Each row is a point on a tangle of strands that fork, close into loops and nearly touch. The rows are in no order.
In the rows, zero is written as 100.
Two points are linked if the straight distance between their rows is under 69.3. Some points are linked to none.
J_197: [143, 110, 103,  99,  92,  91, 129, 102, 111, 103, 116,  93, 111,  89, 103,
  73,  92, 114, 106,  83,  90, 100,  90,  77,  84, 108, 111]
J_538: [ 66,  94, 105,  99, 116, 102, 100,  74, 105,  87,  91, 107,  83,  72, 118,
  97,  89, 104,  94, 101, 122,  94, 129,  92, 119,  81,  86]
J_747: [120, 112, 100, 112,  87,  95,  82,  95, 104, 122, 111, 108, 126, 102, 134,
 105, 116, 106,  77,  98, 102,  96, 116,  86,  99, 102, 118]
J_90: [ 76, 108,  91, 108, 111, 117, 121, 105,  93,  98,  66, 129,  95,  91, 101,
  99, 118,  95,  86,  98,  90,  86,  97, 120, 122,  80, 108]
J_759: [114, 102,  92,  86,  91, 120, 116, 115, 117, 105, 112, 112,  99,  89, 108,
  84, 138, 107, 108, 109,  91,  94, 100,  87, 113,  92,  90]
J_786: [ 76, 133,  90, 111, 117,  99, 107,  96, 123,  90,  68,  98,  81,  98,  97,
 112,  86, 107,  81, 117,  77, 112, 101, 104, 108,  90,  86]
J_757: [119, 106, 118,  95, 115,  87, 106, 127,  72, 101, 117, 133, 108, 117, 102,
  89,  82, 106, 126, 101,  99,  93,  73,  94,  97,  95, 124]
J_196: [102, 129,  85, 105, 106,  63,  68, 105,  90,  97,  99,  77, 124, 128,  91,
 120,  80, 120, 101, 116,  88, 104,  94, 109,  96,  85,  62]
J_107: [125,  95, 123, 112, 115, 114, 116,  98,  92, 120, 112, 135, 114,  52, 110,
  87,  83, 130, 100,  86,  98, 105,  94,  87, 120,  95, 123]
J_61: [100, 113,  93, 127,  96, 108, 111, 121,  98,  68,  98,  74, 101, 101,  86,
  87,  89,  96, 107, 115, 103, 155, 120,  81, 103, 110,  79]
J_439: [109, 108, 118,  76, 102, 117, 104, 138, 124, 112, 120, 114, 109,  96, 103,
 104, 142, 136, 107,  74, 100,  83,  80,  88, 123, 111, 116]
J_181: [ 84,  97,  92,  94, 113, 123, 117,  84, 115,  88,  82, 119,  63,  87,  94,
  90,  91,  85,  98, 128,  74,  99, 106, 105,  95,  75,  91]
J_872: [ 80, 107,  96,  65, 105,  85,  78,  65, 107,  92, 113, 110,  52,  85, 113,
 118,  41, 115, 100,  97, 120, 101,  76, 124,  94, 119,  81]
J_282: [113,  94,  84,  75,  87,  91,  85, 114, 119, 117, 106, 104, 154, 122,  83,
 114, 115, 104,  87,  92, 119,  98,  81,  96,  82, 130, 108]
J_428: [107,  87,  92,  87, 104, 118, 102, 114, 133, 131, 115,  95, 124, 100, 104,
 113, 103, 136,  92,  86, 116, 115,  73,  83, 103, 141, 131]
J_293: [ 97, 119, 115, 114,  92,  97, 102,  68,  83, 110,  92,  82,  78,  68, 120,
 102, 104,  74,  89,  86, 114,  71, 105, 140, 112, 111, 105]
J_782: [101,  80, 115,  93, 119, 120,  86, 114, 108,  85,  99, 112,  88, 100,  85,
 123,  75,  92, 114, 127,  97,  98, 129, 134, 101,  77,  89]
J_820: [119,  78, 113, 112,  97, 103, 114,  98,  96, 116, 107, 100, 132,  56, 105,
  85,  90, 121,  78,  95, 106, 111, 103,  93, 109, 116, 131]
J_781: [ 92, 131, 113, 124,  71, 112,  94, 106,  86,  75, 135,  90,  70,  91,  76,
 119, 142,  89, 126,  97, 102, 125,  84,  92, 116,  83,  70]
J_186: [119, 102,  88,  99, 101, 107, 113, 128, 120, 124, 107, 110, 110,  93, 113,
 115, 125, 128,  92,  91, 100,  95,  67,  96, 127, 126, 121]
J_511: [ 97, 117, 116,  98, 101,  83, 104, 105,  99, 104,  94, 106, 109, 102, 105,
 109, 120, 104, 107,  79, 109,  71,  90,  92, 111,  99, 125]
J_108: [ 86,  87,  72, 117,  97,  90,  95,  77,  97,  95,  97,  99,  77, 109, 106,
  82,  77,  85, 100, 120,  84, 125, 102,  76,  98,  83,  73]
J_780: [108, 114, 111,  68, 122,  89,  97,  83,  98,  72, 104, 136,  75,  91,  96,
  92,  68, 107, 108,  90, 113,  91, 113, 123,  71,  91, 103]
J_339: [108,  71,  95,  97, 112,  79, 102, 119,  64, 106,  92, 112, 138, 123, 101,
  93,  71,  81, 115, 108,  82,  92, 109, 111,  80, 103,  95]
J_85: [129, 118,  99, 136,  83, 120, 103, 110,  82, 113, 116, 104, 131,  90,  86,
  93,  93, 104,  99, 105,  77, 125,  88,  86,  90, 112, 116]
J_395: [ 84, 115,  82, 101, 103,  95,  94, 103, 113,  81, 117,  63,  84, 137,  88,
 103,  99, 108, 117, 102,  96, 113,  84,  76, 101,  94,  63]
J_369: [108, 129, 115, 105,  97,  94,  98, 110, 106,  97,  80, 104, 102, 109, 101,
 115, 149, 108, 112,  81,  88,  78,  67,  98, 114,  97, 117]
J_301: [ 82, 119,  99, 137,  98, 107, 103,  63,  94,  96,  85,  87, 105, 100,  82,
  96,  92,  94,  97, 104,  83, 108, 102,  81,  98,  73, 101]
J_69: [ 95, 118, 101, 127, 103, 124,  99,  97, 111,  66, 101,  97,  79,  97,  77,
  89,  86, 106, 110, 119, 100, 140, 112,  78,  98,  81,  72]
J_9: [ 65, 115, 106,  95, 117, 108,  97,  98,  87,  99,  88, 138,  99,  94, 117,
 107, 115,  96,  90,  99, 104,  80, 123, 117, 123,  92, 106]
J_929: [123, 125, 120, 105,  96,  87, 106, 111, 129, 105,  91,  87, 104,  89, 126,
 107, 112, 131,  83,  75, 122,  99, 105,  89, 111, 111, 121]
J_624: [ 87,  90,  83,  94, 110,  74, 100, 115, 100, 100,  92,  91,  70, 118, 115,
 104,  95,  99, 116, 124, 112,  93,  87,  93, 107,  82,  85]
J_732: [ 95,  81, 110,  81,  89, 104, 105,  91, 100, 110, 104,  87, 141,  78,  91,
 103, 103,  86,  83,  72, 115,  76, 112, 120, 108, 138, 112]
J_56: [ 85, 115, 110,  95, 119,  73,  83,  88,  97,  87,  89, 106,  81,  98, 109,
 122,  69, 104,  96, 104, 115,  98, 112, 124, 106,  88, 101]
J_984: [ 93,  83,  68,  96,  99,  65,  88, 105, 105, 101, 109,  75,  95, 131, 104,
 111,  90, 108, 119, 114, 107, 109,  85,  86,  92,  81,  70]
J_340: [ 88,  72,  89,  69,  92,  78, 100,  94, 112, 108,  96,  84, 139, 118,  88,
 109, 100,  89,  94,  90, 131,  83,  98,  97,  81, 121, 111]
J_269: [ 60,  75,  99, 110, 103,  95,  80,  61,  95, 104, 104,  71,  91,  71, 102,
  92,  81,  79,  98,  94, 116,  90, 112, 132, 127, 117,  63]
J_927: [125, 107, 123,  83,  96,  93, 118,  87,  98, 102, 110,  99, 102,  72, 107,
  79,  83, 107, 101,  90,  96,  79, 119,  95,  98,  98, 105]
J_98: [108, 135, 114,  76, 118,  90, 103, 110, 111,  87,  89, 145,  88,  83, 114,
 112, 101, 121,  86,  95, 108,  96, 107, 118,  99,  92, 107]
J_932: [ 84,  85, 102, 102,  99, 130, 121,  92,  73, 111,  81, 106,  92,  93, 101,
  95, 122,  83,  85,  87,  83,  76,  92, 130, 110,  73, 108]
J_128: [ 88, 101,  76, 120,  78,  83,  89,  67, 110,  97, 102,  77,  82, 113,  86,
 100, 122, 100, 112,  99, 103,  98,  85,  67, 107,  86,  92]
J_963: [ 95, 100,  78, 106,  73, 135, 112, 118,  90,  93, 122, 108, 109, 121,  95,
 102, 130,  72, 119, 103,  93, 114,  83,  75,  95, 122,  99]
J_933: [ 78, 127, 130, 106, 116,  89,  78,  76, 117,  99,  88,  97,  72,  75,  93,
 132, 103, 126,  97,  86,  91,  77,  86, 109, 128,  72,  80]
J_84: [148,  84, 100,  90,  86, 111, 114, 132, 126, 103, 127, 100, 100,  97, 101,
  86, 122, 120, 102, 105, 100, 109, 110,  85, 110,  99,  86]
J_289: [111, 117, 121, 101, 106,  86,  84,  94,  92,  91, 109, 106,  76, 122, 109,
  85,  93, 111, 124,  92, 115,  82, 100,  85,  89,  69, 102]
J_728: [ 70,  65,  83,  88, 101,  74,  85, 100,  87, 107, 107,  76,  89, 115, 121,
 109,  95,  87, 113, 109, 112,  80,  99, 120, 110,  90,  89]
J_755: [ 83, 109, 107,  99,  95,  98, 101,  73, 105, 117,  79,  83,  86, 104, 122,
 105, 125,  96, 104,  78, 108,  64,  93,  89, 111,  95, 124]
J_648: [100, 129, 130,  82, 123,  85,  96, 120, 118,  83, 102,  74,  82, 123,  91,
  95, 104, 134, 114,  74, 117,  89, 107, 106, 111,  80,  84]
J_993: [ 86, 124, 104,  99, 109, 112,  83,  79, 100, 105, 103, 103,  89, 108,  91,
 112,  97,  97,  99, 114,  68,  85,  92, 112, 103,  67,  88]
J_212: [ 64,  95, 111, 100, 114,  75,  72,  96,  88,  92, 104,  83, 101, 104,  77,
 115,  85, 118, 120,  99, 113,  83, 100, 116, 135,  80,  82]
J_722: [ 90,  76,  87,  88,  86, 122, 118, 101,  96, 114,  88,  91,  97, 107, 102,
  98, 143,  81,  90,  91,  81,  73,  83, 117, 108,  90, 117]
J_375: [ 81,  97, 102, 109,  85,  85,  85,  72, 103, 100,  91,  79,  80, 107,  97,
 109, 142, 106, 113,  83, 114,  68,  83,  79, 109,  75, 114]
J_717: [110, 148,  92,  96, 106, 100, 106, 117,  93,  76,  89, 118, 107, 109,  84,
  92,  71,  96,  97, 110,  83, 120, 100, 103,  74,  95,  99]
J_964: [116,  91, 101, 102, 105,  98, 110, 123,  76, 116, 116, 115, 138, 114, 101,
 100,  82, 105, 113,  98,  85,  98,  81,  99, 104, 120, 141]
J_852: [102, 124,  98,  98, 105, 112,  94, 116, 110,  82, 124,  94,  70, 131, 100,
 100, 100,  98, 129, 116,  96, 115,  96,  86,  94,  84,  78]
J_874: [134,  75, 119,  95, 117, 101,  96, 113,  93,  97, 100, 127, 112,  95, 104,
 105,  63, 104,  96, 124,  95, 125, 136, 114,  80,  99,  96]
J_536: [ 87, 116,  89,  59, 117,  78,  78,  65, 102,  74, 108, 121,  65,  94, 110,
 118,  54, 112, 105,  97, 119,  99, 100, 127,  65, 112,  99]
J_411: [ 72,  70,  56, 119,  84,  86, 101,  72,  91,  96, 102,  81, 112, 112,  76,
  77, 112,  80,  91, 104,  78, 113, 102,  89,  98,  92,  83]
J_188: [ 98,  76,  70,  89,  84, 116, 106, 103, 118, 109,  86,  88, 101, 113,  77,
 106, 136,  77,  84,  94, 101,  90,  86, 104,  93, 110, 117]
J_106: [118,  89,  73, 123,  65, 102, 121,  82, 109,  98, 103,  93,  99,  94,  90,
  79, 127,  72,  96,  97, 103, 126,  94,  64,  79, 120, 117]
J_577: [102,  87,  87, 125,  87, 119, 116, 108,  89,  97,  87,  86, 117, 111,  84,
  81,  95,  73, 107, 110,  80, 129, 104,  80,  89, 113, 110]
J_713: [ 78, 101, 136, 108, 103, 126,  76,  65,  99, 107, 102,  82,  82,  86, 108,
 112,  83,  91, 102,  96, 107,  76, 121, 103, 103,  82, 101]
J_446: [ 71,  91,  99,  84, 108,  76,  80, 104,  92,  99, 107,  91, 106, 118, 104,
 114, 117, 100, 111, 101, 106,  66,  99, 122, 128,  91,  95]
J_813: [ 91,  60, 110,  98, 100,  89,  89,  85,  97,  98, 113,  74, 109, 100, 105,
  90,  91,  99, 110,  98, 111,  87, 142,  75,  90, 108,  93]
J_549: [ 76,  91,  82, 108, 106,  73, 104,  88,  96, 102,  68,  72, 116, 108, 116,
  96,  96, 101,  74,  93, 110, 110, 109,  96,  98, 119, 118]
J_419: [105,  52,  84,  91, 104,  72, 106, 105,  74, 117,  98, 112, 109,  97, 108,
  75, 109,  80,  91, 104,  79,  82, 120, 114,  97, 101,  93]
J_730: [ 88,  57,  82, 126, 102, 116, 122, 120,  76, 105,  86, 107,  95, 125,  97,
  79, 112,  71, 104, 102,  81, 110, 102,  90,  99, 104, 120]
J_537: [105,  95,  85, 110,  93, 123, 101,  99, 123, 121, 118, 112, 122,  85,  84,
 110, 123, 121,  91,  77, 114, 125,  61,  60,  99, 128, 135]
J_373: [121, 132,  88, 114, 102,  78,  93, 115,  95,  83, 107,  70, 102, 122,  76,
 109,  80, 113, 112, 117,  90, 128,  96, 111,  85,  80,  62]
J_467: [ 88, 126,  83, 112, 101,  64,  76,  98, 102,  90,  98,  76, 111, 119,  77,
 119, 108, 112, 103,  96,  81,  94,  83, 101, 118,  80,  83]
J_585: [110, 110,  91, 105,  90,  91,  96, 112, 107, 111,  93, 129, 126, 104,  78,
 125, 138, 107,  91,  71, 106,  98,  61, 101, 103, 123, 137]
J_974: [107, 104, 101,  89, 111, 142, 121, 111, 115,  82,  88, 144,  70,  92,  97,
  96,  95, 100, 102, 122,  88, 103, 103,  97,  90,  93, 102]
J_679: [ 94, 101,  71, 116,  66, 137,  98, 109,  90, 108, 125, 113, 122, 107,  76,
 110, 132,  62,  97,  91,  92, 128,  72,  88,  92, 138, 115]
J_665: [ 88, 117,  69, 122,  83,  87,  89,  77, 115, 102,  69,  75, 107, 124,  83,
 115, 132,  89,  63,  85, 103, 115,  79,  86,  86, 116, 122]
J_54: [119, 108, 101, 101, 113,  85, 109, 138,  93, 112, 108, 108, 141,  98, 108,
 110,  78, 136, 102,  89, 102, 113,  80,  98, 103, 129, 122]
J_341: [ 91,  94,  86,  89, 115,  95,  80,  82,  89, 110,  97, 113,  88, 109,  95,
  99,  69,  89,  94, 121,  73,  95, 114, 117,  88,  72,  80]
J_700: [ 94,  98,  83, 119, 103, 116, 109,  86, 116,  87,  86, 109,  74,  86,  86,
  82,  84,  92,  99, 130,  87, 131, 112,  89,  96,  75,  78]
J_569: [ 61, 117, 116,  92, 114, 107,  70,  68, 103, 110,  95,  95,  76,  97,  99,
 123, 103, 111,  99,  97,  76,  62,  88, 108, 123,  60,  87]
J_690: [ 95,  78,  75,  85,  89,  89, 110,  88, 109, 100, 100,  73, 117, 125,  81,
  93, 120,  84, 104, 105, 103,  86,  96,  91,  90, 103, 106]
J_969: [118, 115,  97, 106,  65, 108, 104,  93, 116,  82, 127,  81, 109, 105,  72,
  98, 135,  94, 115,  93, 105, 120,  99,  67,  90, 106,  85]
J_834: [ 78,  69,  95,  96, 101,  90,  92, 110,  69, 108,  96,  85, 136, 121,  96,
 103,  91,  80, 103, 100,  87,  81, 111, 133, 101, 103, 103]
J_224: [ 78, 108, 111, 102,  87,  77,  89,  74,  93, 109,  97,  69,  75,  94, 124,
 105, 106,  87,  98,  81, 123,  66,  89, 119, 118, 106, 100]
J_601: [112, 143, 110, 107,  89, 105, 102, 130,  95,  77, 132,  93,  64, 106,  87,
 104, 126,  89, 127, 106,  98, 125,  93, 107, 107,  94,  67]
J_550: [131,  89,  96, 105,  72, 102, 123,  97, 120, 105, 107,  87, 112,  89,  95,
  74, 111, 106, 100,  87, 108, 120,  92,  64,  90, 111, 122]
J_540: [106, 120,  97, 123,  58, 116, 111,  96,  96,  89, 123,  80,  91,  89,  85,
 114, 129,  77, 111, 106,  95, 120, 100,  90, 100,  94,  77]
J_879: [112, 119, 149,  93, 105,  92, 119,  84,  86,  94, 105, 113,  86,  61, 109,
  81,  85, 100, 113,  77, 118,  73, 101, 108, 104, 106, 109]
J_541: [114,  80,  56,  94,  77, 114,  99, 111, 107, 111,  88,  78, 133, 118,  82,
  99, 117,  80,  73, 110,  96, 134,  92,  98,  73, 138, 100]
J_651: [104,  85, 128,  99, 111, 123,  82, 109,  95, 103,  97,  85,  90, 102,  96,
 120, 104,  87, 117, 123,  92,  80, 111, 125, 111,  87, 110]
J_241: [ 75,  90, 106,  89, 120, 121, 105,  64, 110,  94,  86, 102,  59,  81,  98,
 102,  60,  93, 100, 116,  87,  96,  97, 101,  94,  77,  98]
J_226: [116, 113, 117, 117,  98, 107, 100,  97, 110,  88, 111,  86,  95, 119,  88,
  78,  97, 113, 118,  86, 104,  99, 112,  64,  86,  82, 101]
J_628: [ 81,  88,  88, 104, 119,  86,  84,  88,  71, 111,  85, 110, 101, 113, 118,
 102,  79,  83,  73, 110,  95,  95, 121, 128,  94,  91,  99]
J_113: [ 74, 121, 112, 120, 116,  66,  81, 106,  95,  86,  87, 100,  96, 118,  83,
 127,  97, 117, 117,  98,  91,  94,  84, 101, 128,  85, 101]
J_705: [131, 135, 104, 113,  95, 100, 107, 118,  90, 106, 104, 110, 111, 104, 100,
  91,  77, 107,  97, 112,  82, 124,  89,  95,  93, 105, 101]
J_958: [100, 101, 129,  91, 108,  75,  91,  82,  73,  86, 108, 104,  80, 108,  99,
  89,  83,  85, 125, 100, 111,  67, 103, 107,  90,  77, 115]
J_329: [ 97, 103, 121,  80, 109,  78,  88,  59, 103,  89,  98, 113,  48,  67,  93,
 108,  88, 106, 107, 105, 110,  79,  90, 122, 106,  66,  93]
J_501: [110,  96,  93,  99, 111, 118, 125, 116,  98,  97,  86, 144,  87,  95, 123,
  81,  94,  94,  97, 121,  93, 121, 114,  90, 100, 100, 116]
J_220: [120, 100,  71,  82,  71, 103, 101, 112, 111, 104, 116,  81, 141, 108,  84,
 106, 111,  76,  90, 110, 102, 136,  91,  91,  64, 144,  76]
J_621: [ 74, 105,  91, 104, 124,  75,  78,  78,  81,  98,  72, 117,  94,  91, 107,
 119,  62,  90,  79, 113, 109, 112, 111, 144,  87,  94, 112]
J_179: [ 87, 122, 118,  78, 124,  77,  84, 112, 119,  86,  95,  96,  81, 111, 102,
 114,  70, 129, 102,  95, 118,  97, 108, 123, 103,  93,  76]
J_94: [ 84,  77,  96,  91,  84, 128, 107,  80,  97, 117,  96,  86, 118,  78,  96,
  96, 116,  81,  61,  65, 106,  72, 111, 130, 104, 122, 114]
J_493: [107,  97, 144,  91, 113, 107,  92,  80,  76,  86, 110, 123,  79,  80,  97,
  88,  90,  79, 130,  90, 112,  75, 105, 115,  99,  88, 112]
J_769: [128, 119, 124,  77, 117,  99, 103, 123,  98, 109, 110, 126, 105,  92, 120,
 103,  90, 131, 102,  92, 114,  96, 102, 115, 108, 106, 105]
J_303: [113,  85,  90,  90,  92, 108, 109, 129,  97, 103, 106,  91, 110, 126, 106,
  92, 103,  87, 111, 118,  81,  95, 105,  89,  89, 102,  83]
J_402: [ 97,  96,  76, 119,  92,  94, 106, 114, 105,  87,  90,  68, 126, 129,  95,
  89, 103,  95, 109, 116,  97, 135, 115,  78,  86, 116,  88]
J_657: [109,  67, 121,  97, 105,  98, 109, 104,  84, 114, 108, 113, 128,  72, 118,
  77,  76,  99,  92, 101, 110, 105, 133,  92, 100, 119, 108]
J_863: [123,  63, 126,  86, 119, 110,  89, 113,  92,  80, 105, 139,  87,  86,  90,
 116,  74,  98, 113, 113, 118, 107, 146, 134,  87,  94,  98]
J_920: [122, 107, 130,  96, 110,  89,  91, 122,  87, 124, 120, 108, 127,  86, 112,
 118,  78, 133, 100,  81, 118, 100,  93, 113, 102, 118, 111]
J_476: [ 77,  88,  88, 121,  96, 140, 130, 102,  87,  99,  79, 114,  96, 102, 101,
  84, 117,  80, 111, 108,  84, 102,  89,  83,  98,  83, 109]
J_965: [128,  67, 119,  92, 114, 101, 108, 122, 100, 115, 120, 124, 110,  74, 122,
  92,  76, 122,  93, 102, 103, 122, 128,  99,  95, 110,  96]
J_868: [ 76, 100, 124,  91, 112, 114, 106,  89, 106,  96,  96, 135,  79,  70, 122,
 102, 114, 107,  98, 100, 114,  82, 129, 108, 124,  73,  91]
J_261: [ 79,  56,  64, 105, 102,  83,  93,  90,  97, 111,  98,  86,  92, 117,  98,
  75,  89,  92, 107, 114,  73, 110, 117,  75,  92,  91,  70]
J_572: [106,  58,  76,  93,  89, 100, 101, 105,  95, 126, 100,  99, 128, 113, 122,
  84, 115,  88,  85, 102,  99, 109, 109,  80,  84, 131, 112]
J_445: [ 53,  71,  96, 105, 101,  97,  97,  63,  98, 108,  99,  87,  87,  82, 107,
  90,  81, 104,  96,  95, 111,  87, 112, 101, 136,  89,  80]
J_873: [ 82, 103,  72, 111,  93,  81,  89,  67, 110, 115,  67,  56, 102, 106, 108,
 103, 110, 102,  61,  92, 101, 109,  88,  94,  89, 116, 115]
J_143: [ 96, 134, 139, 100, 121,  86,  93, 110, 122,  83,  84,  93,  79,  93, 101,
 114, 120, 131,  98,  80,  98,  84,  91,  93, 113,  85,  86]
J_29: [ 96, 142, 104, 101, 122, 101, 117, 119, 118,  78,  76, 100, 112, 105,  86,
  98,  76, 111,  90, 109,  88, 117, 110, 100, 104,  95,  92]
J_138: [ 68,  55,  86,  90, 105,  99,  99,  90,  88, 109,  90,  64,  96,  87, 117,
  92,  83,  79,  84, 102, 101,  96, 126, 140, 108, 119,  68]
J_392: [117, 109,  89,  87,  91,  83,  99, 126, 102, 104, 111, 105, 140, 105,  65,
 112, 122, 117, 104,  77,  98,  99,  71,  87, 101, 122, 118]
J_745: [124, 119, 125, 119,  94, 104,  97,  96, 114, 117,  91, 105,  97,  78, 129,
 108, 109, 117,  76, 101, 120,  97, 120,  93, 102,  91, 112]
J_160: [148, 135, 129, 111,  99, 114, 101, 121, 103,  85, 112, 115,  64, 106,  73,
  89,  99, 112, 117,  97,  95, 123,  81, 112,  87,  76, 104]
J_183: [135, 110, 134, 110, 110, 119, 103, 114, 103,  86,  98, 112,  78, 108,  83,
 103,  83, 111, 115, 112, 100, 111, 104, 106,  79,  75, 121]
J_267: [ 92,  64,  78,  98,  95,  78,  97,  89,  88, 115,  84,  78, 125, 107, 131,
  85, 114,  92,  66,  99, 116, 109, 129, 109,  90, 120, 106]
J_831: [129, 111, 137, 109, 109, 115,  88, 111,  98, 102,  93,  98,  95, 119,  87,
 114, 100,  97, 120, 109,  87,  79,  99, 115, 100,  79, 115]
J_519: [120, 122,  78,  99,  60, 106, 113, 125, 101,  96, 133,  85, 134,  96,  78,
 107, 113,  85,  99,  96,  86, 132,  81, 101,  87, 139,  85]
J_342: [ 85,  78,  94,  86,  93,  82, 108,  91,  75, 106,  99,  86, 144,  95,  88,
 102, 106,  88,  91,  91, 106,  81, 116, 139, 109, 122, 106]
J_213: [107,  77, 113,  71, 109,  97, 121, 105,  95, 108, 106, 112,  87,  79, 138,
  77,  78,  83,  96, 104,  94,  79, 119, 113,  89, 126,  89]
J_710: [ 74,  96, 101,  84, 111,  78,  74,  81, 100, 110,  91,  92,  72,  92, 114,
 121,  42, 104,  87, 113, 112,  95,  93, 128, 104,  98,  83]
J_435: [121,  95, 111, 110, 113, 111, 121, 111,  97,  94,  99, 154,  92,  72, 121,
  85,  79, 118, 101, 106, 103, 116,  95,  87, 108, 100, 127]
J_937: [ 95, 118,  85, 126,  78, 144, 122, 108,  98, 100, 102, 104,  91, 104, 110,
  98, 139,  75, 112, 101,  87, 107,  76,  79, 101,  98, 106]
J_849: [101, 114,  86, 106,  90,  86,  96, 103, 125,  97,  69,  90, 114, 118,  85,
 124, 135,  92,  84,  79, 112, 102,  74,  88, 102, 126, 128]
J_542: [121,  52,  94,  93,  94, 111, 109, 127,  97, 123, 109,  97, 118, 109, 112,
  84,  98, 101, 102, 116,  85, 110, 107,  78,  86, 129,  94]
J_972: [117, 135, 115, 112,  89, 108, 101, 114, 118,  78, 119,  85, 103, 122,  81,
  82, 110, 116, 104,  77, 111, 120, 106,  72,  93, 109,  86]
J_553: [109,  97,  91, 126,  75, 113,  92,  99, 117, 106, 103, 120, 131,  95,  92,
 109, 135, 116,  85,  89, 111, 115,  95,  66, 111, 110, 129]
J_306: [ 85,  76,  73, 111,  81,  93, 108,  90, 117,  88, 102,  86, 106, 102,  78,
  84, 127,  88, 107, 107, 103, 106, 107,  75, 106,  95,  90]
J_593: [ 92, 106, 114,  83, 107, 102, 104,  88,  91, 106, 100, 104,  75,  80, 132,
  88,  84,  70,  94, 104, 105,  70, 109, 132,  99, 114,  95]
J_218: [102,  89, 107,  68, 119,  92, 117, 105, 111,  95,  91, 102,  80,  97, 141,
  89,  67,  96,  98, 115, 118,  95, 127, 106,  80, 115,  71]
J_981: [105, 105, 115,  88, 107, 128, 105, 129, 106, 100, 115, 134,  95,  92, 122,
  87, 129, 123, 110, 104,  94,  86,  89,  77, 128,  92, 110]
J_37: [106,  99,  88, 140,  77, 143, 110, 110,  88, 119, 115, 113, 130,  89,  87,
 110, 120,  93,  99,  97,  78, 130,  82,  86, 100, 116, 122]
J_582: [142,  82, 109,  85, 105, 103, 106, 128, 111, 120, 123, 108, 103,  98, 128,
  79,  97, 124,  99, 103, 108, 104, 128,  88,  94, 100,  89]
J_699: [ 82, 116, 135, 122, 103, 123,  82,  61,  85, 116,  89,  90,  69,  72, 115,
 110,  99,  76, 100,  90, 115,  60, 100, 140, 108,  90,  94]
J_403: [109,  88,  89,  85, 114,  99, 115, 121, 102,  96,  80,  92, 101, 114, 129,
  95,  77,  94,  99, 128,  99, 102, 112,  99,  85, 108,  84]
J_804: [121, 124,  81,  89,  84,  85, 121, 122, 103,  86, 115,  84, 131, 106,  83,
  90, 115, 103, 110, 102,  88, 121,  87,  97,  93, 113,  83]
J_881: [121, 117,  89, 124,  78, 105,  78, 118, 105, 113,  95, 108, 124, 113, 103,
 118, 132, 107,  92, 101,  99, 109,  99,  93, 112, 111, 121]
J_913: [ 96,  62,  60,  90,  90, 116, 103,  98, 117, 109,  84,  67, 116, 128,  85,
 102, 122,  74,  55, 103, 102, 106,  96, 116,  85, 115, 108]
J_482: [ 72,  87, 117, 100, 104, 124,  82,  51, 101, 109,  96,  86,  53,  85, 103,
 114,  68,  99, 104, 100, 100,  84,  93,  91, 113,  80,  85]
J_816: [109, 131, 102,  66, 122, 103,  93,  97,  99,  61, 102, 154,  82,  95,  86,
 106,  95, 127, 103, 100, 103,  97, 103, 123,  77,  86, 115]
J_552: [112,  91, 100,  94, 119,  82, 109, 136,  67, 100,  98, 136, 123, 117, 106,
  88,  77,  98, 116, 118, 101, 110,  96, 105,  89, 104,  97]

A fork is a point with three links, a tip a point with one. Leave the first point through the second and follow the links. Name the first fork or tip that comes.
J_94; J_732 | J_56
J_601; J_781 | J_106
J_700; J_69 | J_786
J_54; J_964 | J_94
J_267; J_549 | J_690

A piece is two or more points that can be reached from each other along the links. Count, over all rows, the pieces, the separate loops (a circle has one, a figure eight two, a Y none), the forks (points with three links) and the tips (points with one).
pieces | 3
loops | 3
forks | 9
tips | 9
